A landscape with many peaks, sampled at points; each row gives a point and its height.
A climber steps from a point to whichever of its 2 nearest points has the largest rise for the distance, and stops where none of them is higher. Distance is the straight distance between rows; heights are no part of it.
rimev: [134 106 123 234 126 154 112 131 127 121 118 115 132 155  96 115 131 133
 172 109 117 194  77 133 103 112]  h=419
Zagap: [ 87 127 148  45  81  58 167 146 152 126  92 118 104  96 111 126 175  74
 108 130 181 121 132  82 147  91]  h=106
pov: [144 150  87 147 153 159  88  63 125 160 117 168  65 157 113 161 120 162
 100 108 117 111  67 147 159 148]  h=717
vokif: [131  73 134 146 126 156 160 112  87  73  97 111 155 128 119 154 119 135
 103 175 126 146 153  90 143  92]  h=502
Namu: [152 106 187  97  74 158 120 106 112 107 174  92 125 102 141 130  88 135
 124 118 156  89 136 134 106 173]  h=213
dinoz: [158 128 142 146 145 193 148  88 126  97 141 175 137 127  94 184  87 148
 128 122 129  65 144  85 165 151]  h=538
pepad: [154 107 166 146 128 136 128 103 115 113  80  90 160 138 140  91 105 134
 119 157 118 177 135 151 109 131]  h=402
pipot: [ 92 150  85 126 151 100 119 171 139 122 174 161 102 133 114 166 135 176
 161  76 133 142 121 180 130 134]  h=341
Vanu: [121 134  90 132 101  94 150 162  53 151 146  88 129 136 138 189 110 136
 122 143 159 133 127 136 117  81]  h=270
Mumok: [127  87 112 163 144 177 128 184  83  40 152 140 127  95 117 167 109 133
 114  70 169 150 126 130  84  99]  h=390
Rav: [162 106 146 146 113 179 136 117  47 100 165  91 141 129 140 196  77 130
 119 113 186  96 129 132 107 132]  h=288
pum: [126 127 128 119 138 100 150 202 141 132 134 135 105  71 150 126 193  72
  89 112 186 104 131  36 139  79]  h=271
meb: [135 154 140 145 131 130 133 183 119 146 148 124 138  87 160 159 150  85
 103 119 175  87 129  83 134  79]  h=250
dekik: [ 96 153  87 105 161 119 101  65 160 157  95 188  84 167 123 147 150 152
 117 135 103 116  69 149 177 123]  h=665
Bopel: [174 161  77 151 158 134 118 104 140 185 163 148 123 163 143 131  99 171
  92 101  99 115 152 142 112 178]  h=534
Ved: [124 141 136 109 131 122 150  61 145 135  68 134 148 139 104 119 103 120
 141 187  94 116 141  94 164 127]  h=408
kiziv: [106 140 154  67  97 101 132 132 117 151  89 124  98 120 116 120 118  97
  91 154 147 135 103 126 148 105]  h=579
Gal: [149 149 107 187 117 114 136 160 147 141 203 132 148 130 142 116 139 104
 195  57 153 115 133 141  80 154]  h=214
nuf: [104 140 145  86 153 110 118  95 200 130 116 160 153 131 128  97 160 142
 153 115 103 117 136 150 160 165]  h=298
mus: [145 166 137 147 112 147 124 196 109 140 177 134 104  68 140 157 130  70
 109  84 192  89 105 114 124  91]  h=257
baz: [154 155 168  95  85 149  96 132 147 173 172 133  93  99 141  93 141  96
 129  79 146  95  86 162 128 174]  h=153
ligo: [112 186 110 142 123  73 142 110 155 193 116 139 129 139  94 147 121 118
 155 140 121 115 119 132 159 126]  h=368
luf: [149 141 172 112 101 114 107 116 175 185 128  79 131 123 158  50 169  81
 153 124 114 147 107 164 107 170]  h=680
Kudol: [179 154 101 166 163 161 116 153 151 176 168 169 134 136 126 128  99 146
  94  72 127 106 137 141 103 164]  h=581
mas: [103 123  91 195 133 109  73 171 125 181 140 119 108 195 105 159 115 140
 118 132  82 171 108 131 136 113]  h=401
migem: [112 122 160 137 122 131 129 117 165  85 143 159 151  83 127  97 162  91
 216 109 126 113 152 121 151 149]  h=357
vol: [161 141 149 194 137 201 132 110 152 122 137 165 147 123  93 140 102 115
 137  97 128  95 128  84 147 135]  h=488
vaza: [132 113 135 151 113 123 160 107 105 123  80 111 148 132 111 120 123 126
 117 183 109 157 136  99 144  96]  h=452
semu: [114 125 164 121 127 129  98 127 165 148  94 108 108 118 156  74 189  91
 140 139 116 162  72 154 127 126]  h=577
bas: [122 167 122 141 113 121 118 214 132 143 183 145 100  85 138 145 142 106
 136  77 163 117 114 145 117 105]  h=297
galu: [152 121 106 127 153 117 138 162 137 113 191 121 189 164 177  95 120 156
 122  99 127 132 184 155  44 170]  h=471
gog: [102  95  97 121 146 112 136 186 145 138  86 148 109 141 106 102 177 156
  68 173 119 162 153  96 123 102]  h=427
toko: [149 104 164 107 108 152 131 123  85 119 193  97 154 119 167 167 104 143
 131 105 170  65 155 132 105 155]  h=246
geme: [149 134  99 165 156 177 105 108 122 136 171 178  97 141 100 165 102 176
 108  46 130 116 119 151 116 169]  h=649
Daf: [152 126 114 165 102 110 138 132 154 130 197 120 160 147 147  59 140 126
 185  57 122 146 136 154  73 178]  h=236
liko: [144  92 152 129  92 135 110 124 126  95 167  97 141 125 153  45 130 123
 174  81 130 161 125 168  66 185]  h=263
sipe: [132 103 132 196 132 167 111 118 132  91 122 140 134 135 108  94 143 122
 187  80 127 172 101 140 112 143]  h=389
tapu: [113 148 124 115 151 105 141 159 102 149 137 122 175 115 162 167 154 122
 138 134 163  93 152 114 136  99]  h=295
Nanim: [ 95 145  63 100 141 106 100  92  94 141  94 120  67 173 124 136 114 174
 121 146  64 155  93 167 152 125]  h=433
gasub: [103 104 102 175 116 115  95 133 143 173 119 124  90 187 102 143 156 143
 133 143  89 171  66 133 139  97]  h=426
Sorem: [112  84 150 120  88 157 155 112  83  72 119 122 128  99  96 174 129 131
 123 141 170 113 124  82 162  87]  h=583
Kube: [164 124 152 104  75 146 103 116 114 142 174 108 101 115 147 107  94 135
 120  91 148 120 116 183 101 177]  h=184
Bufam: [161 113 165 152 124 152 108  62 155 150  90 108 150 148 126  81 125 125
 134 141  99 148 115 146 129 159]  h=362
kepun: [134 155  72 107 169 152 111 103  94 145 103 131  89 156 133 130  83 171
  92 148  80 132 122 162 136 139]  h=460
lanan: [123 166  89 113 102 100 141 189 116 179 120 147  73 138 119 155 122 112
  72 145 159 115 113  92 133  93]  h=206
dipur: [152 151 140 109 115 166 124  65 129 129 156 168 103 117 104 167  79 162
 110  98 133  69 124 114 167 183]  h=596
sanil: [118 104 146 143 122 155 136 134 123  52 133 146 139 116 116 127 130 141
 155  96 136 154 139 143 129 123]  h=351
fofop: [ 80 137  47 125 131  93 112 134 112 157 108 142  73 176  92 152 124 184
 129 147  77 168 108 132 156 118]  h=415
rar: [133 155  79  90 110  73 146  77  78 142 145  71 122 128 109 163  89 132
 161 132 131 111 135 179 129 137]  h=338
ramaz: [127 140 122  97 173 129  96  80 196 153 118 172 126 155 150  98 166 161
 121 117  95 104 110 165 149 163]  h=280
mem: [113 118 163  90 125  94 141 101 118 125  79  92 152 109 142 121 126  88
  98 206 141 105 155  72 157  95]  h=331
Ber: [142 117 132 187 180 162 132 159 142 108 106 139 150 135 109 116 122 134
 102 130 107 173 125 118  99 100]  h=573
Nal: [155 102 154 177 182 199 134 144 119  70 117 138 167 111 133 138  97 124
  88 136 119 129 153 102  98 128]  h=654
Guler: [148 152  77 146 190 146 110 146 110 153 130 151 105 158 132 154  81 170
  83 125  93 135 137 159 108 143]  h=491
zup: [149 126  83 125 171 131 148 144  67 113 123 103 156 160 164 173  96 149
 116 159 115 138 166 142 107 104]  h=255
podi: [117  98 135 148 168 184 114 185 113  62 163 157 143  72 143 163 132 107
 109  91 146  97 153  99 107  95]  h=470
todel: [107 160 120 111  94  50 152 196 139 187 133 112  94 123 128 151 162  86
  98 146 171 124 121  84 124  90]  h=174
Viga: [145 137 167 145 135  93 153 137 144 148  99  96 176 102 168 112 144  76
 100 185 144 119 140  64 145  90]  h=284
gul: [160 103 167 102  97 159  87 101 160 156 149  95 118 128 183  48 155  99
 125 120 109 127  86 171  98 171]  h=584
Gutep: [104 122 139 144 159 104 108 184 162 109 127 124 137 103 162  67 196 103
 172 115 106 194 138 151 102 129]  h=456
Vagu: [ 86  96  93 151 172 108 144 194 161 106 109 160 143 141 104 105 180 171
 113 151  92 194 162 110 109  92]  h=475
ril: [ 92 107 172  67 124 155 110  81 143 101  71 161 106 124 108 122 126 138
 118 160 112 120 101 125 174 124]  h=565
vepon: [135 116 208  70  90 165  85 103 138 141 119  99  97 105 151  81 123 108
 115 137 130 114  89 158 126 168]  h=495
loba: [106 160  95 174 124  92 130 170 140 145 159 130 119 143 101 164 127 150
 169 107 124 164 114 150 135 118]  h=364
gak: [104  98 131  50 140 156 105 141 101  69 127 165 101 115 136 143 108 178
 103 120 120 152 133 184 132 146]  h=281
refaz: [179 137 118 139 126 120 162  59 108 162 130  85 188 160 150 133 100 119
 147 168 111  77 178 105 125 158]  h=314
detof: [104 151 146  78 105  53 150 157 124 154 123  80 133  95 159 134 177  67
 115 146 179 125 125 104 128  91]  h=138
Rolug: [110 114 194  55  97 156 101  84 121 109  85 112  96 103 116 120 101 128
 108 172 121 110  98 146 156 146]  h=516
megon: [117 110 122 135 114  94 161 173 154 116  98 147 102  96  99 112 205 105
 102 129 177 107 139  46 156  90]  h=329
Ribi: [112 158 107 181 139 124 123 206 154 154 155 153 123 122 107 142 145 121
 128 104 130 149 120 113 125  93]  h=336
Sekil: [174 125 149 125 102 107 148  90 138 162 148  78 178 151 159  74  96 126
 121 152 106 136 161 139  77 172]  h=384
bonob: [142 142 111  49 154  97 130 136 106 115 139 124 138 134 177 131 105 153
 107 163 111 109 184 182 123 147]  h=582
kezu: [161 149 114 167 164 122 156 117  97 169 132  92 203 159 173 158 121 132
 144 153 125  96 184 115 115 125]  h=278
sar: [159 118 108 166 162 130 149 124  73 128 143  85 195 176 171 154 100 149
 127 151 132 127 177 138  78 147]  h=249
lagem: [110 125 123  47 118  93 141 117  91 100 115 109 129 118 134 145  98 131
 123 168 126 129 153 166 136 116]  h=657
fozef: [137 113 149 205 145 196 127 122 161  91 103 173 149 106 101  95 149 102
 156 104 103 132 128  78 147 124]  h=442
Duraf: [129 141 205 116  99 139 120 100 156 119 127 122 124  86 125 120 121  80
 138 140 150  63 129  88 154 145]  h=50
par: [126 120 167 158 141 177 109 127 172  94 134 164 133  90 138  77 155  91
 180 113 116 102 155  90 132 158]  h=396
Kif: [114 126 147 168 129 139 102 160 156 129 114 122 112 100 145  76 182  88
 158 116 121 177 100 125 124 115]  h=511
rileg: [120 102 118  94 152 161  98  65 139 117  77 166  95 161 129 126 140 146
 104 163  95 129  62 152 159 118]  h=617
fotal: [124 123  78 120  88 101 156 178  83 157 127 119  81 138 102 176 127 137
  92 159 161 120 135 103 125  79]  h=235
fige: [ 78 131 175  41  99  99 143 126 179 111  84 149  97  97 102 110 159  71
 134 123 165 116 111  82 175 109]  h=86
ros: [ 87 132 144 107 136 122 121 129 177  95 112 162 133 110 108  99 180 116
 196  98 117 145 118 144 159 125]  h=323
Tarur: [142 108 131 149 127 160 134 165  56  91 160 108 143 109 152 187 104 137
  97 105 174 136 125 140  96  97]  h=332
Veme: [ 95 135 201  87 102 137 125 109 179 103  86 152 102  85 119 115 130  68
 134 134 153  85 107  63 175 116]  h=69
Fotu: [157 142  96  98 155  91 130 158 107 147 176 109 149 158 180 134 105 163
 114 137 119 126 183 176  84 156]  h=525
gote: [100  97 126 182 114 129 100 151 155 145 118 117 111 159 116 106 178 124
 160 125 108 192  68 137 117  98]  h=457
gimo: [140 135 180 155 116 163 103  70 173 166  69 121 140 128 125  78 144  86
 129 158 109 122  85 110 158 142]  h=326
gafuz: [125 132  72 110 105 105 157 116  40 104 131  95 101 132 112 178  79 158
 141 140 127 151 128 162 135 107]  h=306
Gemo: [109 134 166  73 115 115 140  56 130 121  75  95 126 120  92 122  87  91
 132 193 116  91 138  98 161 125]  h=378
gogu: [ 92 163  65 118 122  65 139  99 120 144 123 132 113 148  80 155 112 155
 163 139 105 145 133 143 161 123]  h=393
buno: [144 174 130 185 138 109 143 125 161 176 120 141 158 139 110 123 131 121
 154 142 115 118 121 113 148 120]  h=342
fek: [143 153 117 102 111 129 107  40 130 171 133 155  83 135 109 145 107 149
 113 101 126  86  93 145 167 172]  h=655
belu: [117 135 124  79 146 123 113 161 139  98 149 166 126 116 140 131 134 163
 136  96 133 141 139 183 124 146]  h=313
desov: [168 131 129 129 112 105 159 117 147 157 202  94 196 159 189  91 115 140
 124 117 112 134 168 126  61 165]  h=424
kov: [184 125 139 127 124 128 144  60 109 142 113  82 159 157 148 101  74 143
 123 177  80 113 171 124 110 179]  h=348
fom: [142 122  60 147 135 140 155 128  48  96 112 101 100 168 120 176  73 167
 116 141 107 164 137 132 111 108]  h=283
Dabo: [102 146 114 119 120  78 152 158 135 129 143 127 145 116 123 159 145 136
 158 132 142 142 137 142 133  98]  h=334
dapa: [139 153 147 175 130  95 160 106 159 159 109 109 185 118 123 123 145  90
 160 161 143 112 140  90 152 103]  h=311
debo: [150  92 147 160 193 214 120 165 120  72 150 148 152  89 142 172  95 124
  91  98 136  70 163  96  84 126]  h=555
mek: [ 99 109  99 202 167 127 112 189 165 141 115 126 135 162 107 103 156 144
 107 137  75 188 131 112  96  92]  h=519
kufe: [112 108 131 136 137 123 148 117 133  42 154 139 166 132 122 125 139 159
 204  83 138 138 152 158 122 153]  h=322
nalu: [117  97 127  79 139 164 102 145 113 102  84 160 100 125 130 120 123 154
  63 156 109 158 113 153 133 102]  h=248
vasu: [109  97 106 153  99  99 148 171 145 144  81 137 102 139  81 115 186 138
 106 151 148 146 131  76 143 101]  h=381
Lal: [114 148 101  90 130  74 154  52 113 140 130 107 148 127  86 154 107 133
 166 144 130 106 150 149 162 134]  h=366
Gofi: [ 93 131 107  55 105  79 131 120 117 137  89 135  94 132 102 113 128 136
 120 163 120 150 118 155 149 111]  h=587
vuli: [122  83 144 115 121 137 129 120 135  47 182 116 168 140 153  74 139 156
 178  87 126 147 166 144  75 191]  h=291
pob: [112 110 138  98  79 139 142 121  97 111 107 152 102 106  87 151 112 128
 106 139 154 130 103 116 164 102]  h=667

Where does a climber stop that starts at each point below?
mem -> pob
Bufam -> pob
migem -> pov
sar -> lagem
Rav -> Nal
pum -> Nal

Call two points neighbours if one is among the 2 nearest of the other. Go from one point of each pair to the other, from neighbour to neighbour, staying as high as possible. Name the lowest point that can't be avoided.
lagem / pob -> kiziv
pov / pob -> gimo
Nal / loba -> meb
luf / pov -> vepon
